Each row is a point on a landscape with many valleys, with its height.
From any point a ball takes the steepest step (drop divided by distance) to one of its 2 nearest points. It stops when none of these is lower. Distance is the straight distance between rows; heights are no part of it.
(780) height 382: [121 133 128 124 117 135 134 139 139 161 137  45  58 134 102 126 126 148
 139 127 142 107 150  79  99  95 188  90 156]
(212) height 489: [135 155  82 139 138 138 153  71 169 143 150 163 135  77 138 144 164 116
 138 172  53 183  84 144 150 121 148  82 106]
(690) height 474: [142  98 131 126 139 120  97 151  93 128 170  88 120 159 119 127 117 164
 148  92 173  63 139 127 104 101 108 185 146]
(876) height 290: [119 121 152 147 133  99  88 185  58 106 100 112 122 113  86 136 122 138
 187 133 118  64 157 179 135 155 124 105 110]
(517) height 515: [ 78 132 101  77 111 135  66 194 147  90 127 133 115 148  48 106 150 130
 101 139 115 132 134 148 198 114 153 118 110]
(757) height 745: [102  83 122 128 114 133 128 131 145 104  97  87 107  86 134 109 113 114
 155 119  92 145 158  88  85 114 145 124 122]
(91) height 544: [160 149 155 120 132 102 134 123 118  90  87 125 237 112 152 144  86 106
 149 102 154  91 148 123 108 181 108 171 123]
(265) height 324: [105 176 120 127 114 150 133 165 136 164 170 111  73 173 105 128  95 146
 127 178 145 118  97 137 174 122 161  60 157]
(633) height 184: [ 91  93 105 144 174 136 143  96 149 103 102 162 133  70 162 135 159 106
 120 119  96 174 108 112  93 156 112 157 112]
(249) height 366: [163  88 112 140 119  98 145  41 150 172 116 149 177  62 151 120 201 138
 144 142  82 169 121 123  85 133 106  97  97]
(785) height 368: [158 103  66  89 163 104  90 155 113 131 166 124 139 171  88 116 151 165
  87  59 177 101 113 146 160  85  94 194 125]
(60) height 294: [139  51 116 172 123  70 138  60 157 107 118 133 183  95 138 111 139 139
 166 109 129 131  86  99  47 175 105 169 126]
(572) height 569: [163 119 138 147 160  92 116 141  56 144 118 128 102 163 120 134 154 180
 142 129 201  62 175 182 138 114  99 106 147]
(654) height 453: [124 165 126 104 184 158 151 164 119  96 105 128 110 146 155 127 113 145
 118 127 189 116 160 130 149 123  86 134 148]
(308) height 349: [162 168 168 144  85 123 101  92 167 124 116  94 184  84 207 128 147 134
 160 133 114 112 114 149  70  94 103 147  88]
(637) height 226: [122  97 134 147 154 123 122 136  87  77 114 177 155 118 128 135 121 106
 125  74 133  83 114 138 126 182 111 188 133]
(770) height 758: [151  69 131 138 100 131 141  68 150 147  85 123 109 144 134 110 148 106
  94 125 114 189 178  72 112 102 144  88 132]
(491) height 326: [150  75 119 159 133  97 157  59 143 162 132 137 164  86 163 126 162 135
 150 120 105 153  98 109  59 138 103 149 111]
(689) height 281: [ 89 129 125 111 160 135 117 132 154  90 124 117  30 166 100 147 152 147
  81 112 145 147 138 107 129  84 152 121 152]
(508) height 297: [ 94 185 130 110 153 170 160 168 129 130 149 139 103 145 146 145  84 115
 131 161 129 136 125 152 149 131  93 114 129]
(240) height 413: [ 88 127 118 153 148 167 141 104 161 117 170 194 103 130 143 147 117 103
  94 175  77 187  91 138 152 145 130 124  99]
(639) height 725: [113  74 136 131  78 143 120 134 132 108 124 111 194  95 129  87  72  95
 175 105 125 115 139  87 102 152 109 172 130]
(799) height 763: [153  72 142 140  97 131 134  82 134 143 101 142 111 179 121 110 157 120
  75 147 152 180 189  77 133 106 140  91 152]
(692) height 650: [120  88 123 111 108 142  98 156 104 112 153 174 152 171 106 103 137 111
  91 104 162 110 128 133 178 123  92 172 147]
(600) height 415: [158 123 108 148 116  90 158  64 145 173 113 133 143  60 136 131 179 137
 153 151  71 154 123 143 103 128 161  76 113]
(20) height 260: [171 189 125 127 115 142 164  86 147 190 144  61  83 134 123 145 106 137
 126 133 127 155 105  80 117  98 200  68 145]
(389) height 227: [161 124 162 119 120 124 159  96 163  99  88 110 190 120 198 139 120 109
 128  73 148 142 127 100 100 130  82 169 120]
(850) height 406: [110  99 132 134 124 126 132 137 114 135 135 145  85 141 117 129 134 113
 121 140 102 137 137 126 121 114 142 126 135]
(93) height 535: [154 115 126 145 166 116 119 147  61 109 113 167 120 150 127 133 145 159
 110 101 196  68 152 170 160 133  76 142 143]
(128) height 180: [ 98 111 104  89 143 134  87 160 143  95 142 121  76 171  83 111 172 149
  78 107 144 138 149 114 152  73 140 147 138]
(357) height 573: [110 152 123 123 148 128  91 178 144  99 142 161  81 192  90 124 149 174
  95 165 161 121 111 164 205 123 149 102 148]
(867) height 144: [ 96 148 124 128 155 156 134 155 114 127 134 166 171  91 145 135  96  80
 145 129  91 140 120 144 118 181 117 166 117]
(424) height 408: [ 80 114 129 127 145 171 127 126 138 108 182 158  91 164 137 133 104 108
 100 105 119 151  91 112 131 118  98 182 131]
(54) height 388: [120 186 148  85 166 159 161 158 152  95 100 106 127 118 168 142 105 132
 113 118 154 142 155 110 127 118  92 136 126]
(612) height 459: [149 150 101 135 101  90 150  80 146 164 100  93 122  60 125 140 140 132
 161 129  76 150  93 129 111 121 194  58 127]
(577) height 273: [131 126  83  82 163 115  80 171 128 128 155 110  98 179  82 108 173 167
  88  99 161 125 146 140 147  68 129 162 126]
(259) height 157: [153 125 143 132 147 115 143  81 169 108  84 139 201  93 203 151 164 110
 116  87 129 157 105 120  87 149  90 175 106]
(477) height 249: [151 109 136 157  99  72 142  65 166 105 101 115 219  99 171 116 121 129
 168 112 132 126  98 114  71 159  93 172 105]
(276) height 331: [155 151 131 126  99 130 155 109 132 191 137  40  86 115 112 129 106 139
 153 134 122 118 136  80  93 107 206  75 142]
(371) height 232: [ 86 169 129  98 150 170 131 176 114 111 131 146 141 108 130 132  81  92
 137 143 110 130 147 136 136 165 120 134 122]
(653) height 429: [151  95 110 108 141 111  82 149  97 132 167 114 135 167  93 125 143 166
 123  62 171  72 127 142 132  96 100 196 137]
(472) height 55: [139 103 139 146 145 112  90 150  83  63 111 173 190 107  97 137 106 104
 143  64 131  57 129 141 134 199 124 182 126]
(859) height 680: [106  85 127 106 110 162 105 142 114  89 121 181 155 145 118  98 127  88
  89 100 151 127 141 102 164 145 103 173 142]
(814) height 322: [ 93 148 131 135 110 116 105 190  85 127  98  98 107 115  76 135 121 125
 176 140 114  73 137 168 162 160 161  66 136]
(603) height 351: [112 125 131 142 103 111 137 162 101 150 120 101 113  98 108 124 103 119
 186 154  77  96 133 159 117 146 155  86 118]
(555) height 498: [137 150 126 124 175 148 125 174  83 106 120 152 122 150 138 130 120 137
 122 132 180  90 148 160 168 139  84 132 149]
(189) height 547: [155 147 161 152 148 126 141 142  82 208 169  89  80 172 108 144 146 163
 147 154 165  80 163 134 104 119 143 133 147]
(795) height 707: [105  86 136 118 105 160 125 148 108 109 120 154 173 118 134 100  99  83
 135 107 132 124 147 107 135 152 104 163 141]
(315) height 737: [118  87 126 123  91 137 126 130 145 115 101 100 171  66 146  84  89  97
 163 131  89 146 149  88  84 133 118 141 102]
(149) height 378: [162 210 125 127  90 136 157  98 160 147 138 136 121 129 144 155  93 135
 108 170 100 176  63 139 184 116 173  47 126]
(290) height 259: [143 164 131 144  95 154 113 134 139 187 181 109  80 176  82 128 110 150
 104 186 145 122 106 107 168 119 208  83 156]
(384) height 428: [148 195 107 131 122 127 166  88 171 142 139 157 130 108 143 154 129 122
 122 170  77 183  69 164 172 125 165  65 113]
(563) height 435: [130 156 136 120 126 127 159 132 148 132  97 115 145  84 169 140 123 114
 144 139  93 145 137 144 113 130 123 114 102]
(55) height 621: [145 110 111 115 140 125  88 158 108 127 181 182 141 211  98 121 155 150
  77 122 168 117 101 159 190 110  92 176 136]
(299) height 347: [ 68 182 119 114 139 176 135 178 150 130 188 127  71 177 108 129  83 139
 127 173 144 124 108 145 167 117 124  88 132]
(535) height 247: [ 75 133 114 135 157 172 141 132 140 119 168 181 151 106 154 128  93  81
 136 112  95 147  92 128 126 174 110 178 119]
(651) height 509: [144 128 167 116 111  86 147 117 105 110  63 126 196  96 158 134 121 118
 140 121 147 126 175 137 107 158 100 133 106]
(273) height 283: [ 96  84 124 145 153 124 122 125 103  90 110 178 128 103 138 130 150  97
 119 105  99 141 110 135 108 164 123 172 121]
(573) height 65: [128 110 111 132 164 133 151  87 165 112 103 169 199  73 182 143 170  99
 113 106 114 164  90 111  99 186  94 167 121]
(244) height 396: [151 160 152 121 106 130 141 119 156 143 120 105 187  81 189 127 116 116
 153 124  97 136 121 145  97 115  99 145  91]
(856) height 480: [160 113 166 118  89  82 154  96 127 137  80  92 166 112 161 121 130 141
 145 129 137 135 170 124  92 117 103 111 108]
(554) height 458: [114 107  97 162 139 132 148  92 129 157 154 185 110 104 142 137 148 102
 122 173  63 166  94 149 126 143 135 117 116]
(455) height 477: [ 85 116 130 103  94 138  85 168 144  84 124 167 114 155  67 119 146 116
  82 157 105 152 135 146 197 130 158 120 122]
(365) height 434: [ 92 113 131 130 115 129 113 152 117 103 119 162  85 149  91 129 150 109
  94 141  99 137 131 137 159 124 143 125 132]
(6) height 342: [ 75 118 115 145 154 171 141 112 148 116 181 186 105 133 150 135  99  90
 104 123  94 177  80 116 124 144 105 174 115]
(737) height 516: [148 119 149 136 155 122 123 148  92 166 167  69  97 167 125 134 115 170
 162 137 175  67 159 132  93 103 116 151 149]
(614) height 581: [164 150 164 152 106 125 156 110  96 224 154 102  90 168  99 130 147 146
 134 165 157 107 173 116 113 135 174 112 137]
(487) height 306: [154 149 153  96 149 140 157 131 144  82  84  99 173 125 183 137 111 131
 115  91 183 125 154  96 118 118  76 168 137]
(8) height 467: [128 165 119 125 116 117 165 116 149 146  99 103 107  89 144 144 122 119
 144 139  89 147 115 138 125 120 159  71 126]
(103) height 341: [111 127 125 117 140 130 136 141 139 126 116  77  49 146 109 138 135 153
 121 116 143 123 156 104 106  95 163 103 166]
(584) height 380: [125 107 140 140 114 121 147 136  98 158 141 114 107 125 122 128 114 126
 159 145 101 116 144 136  96 122 132 118 130]
(679) height 296: [166 132 157 154  80  83 112  58 175 119 107  98 211  97 190 121 139 131
 158 115 127 129 101 120  61 113  87 167  90]
(557) height 592: [143 103 146 133 126  92 132 131  77 148 111 114 113 149 112 123 150 160
 143 140 173  95 189 154 123 120 121  96 153]
(439) height 162: [157 162 128 149  97 145 133  87 129 181 153  94  80 147  92 142  99 141
 101 165 138 155  98  84 145 123 220  72 155]
(658) height 595: [134 150 119 127 162 137  90 177 117 130 178 171  94 210 105 119 146 172
 100 162 171 112 115 178 191  99 109 138 137]
(3) height 752: [138  75 129 125  89 135 130  97 141 154 115  92 107 114 123 103 121 109
 135 124 102 162 180  65  93  98 152  99 126]
(14) height 330: [175 222 130 115  95 137 163  96 166 169 149  96  99 149 147 145 101 142
 111 142 114 160  80 111 154  78 165  47 138]
(294) height 549: [ 82 164  92 104 121 119  61 195 149  94 127 123  93 163  65 110 144 161
 101 142 167 122 108 160 209 124 178  80 144]
(210) height 230: [128 119 152 142 141 113  70 179  47  93 109 153 169 107  84 130 116 116
 164 105 126  58 146 169 140 175 112 153 111]

Call two points neighbours if one is among the 2 nearest of the other. Go from one point of each pair to the other, from neighbour to neighbour, staying as low as possible. Name the highest point that can't be avoided.
(128), (867) -> (780)
(472), (573) -> (273)
(439), (867) -> (299)

For each start below, name the point where the ball stops.
(189) -> (128)
(212) -> (439)
(654) -> (573)
(563) -> (477)
(795) -> (472)
(770) -> (472)
(799) -> (472)
(554) -> (867)
(612) -> (477)
(365) -> (472)
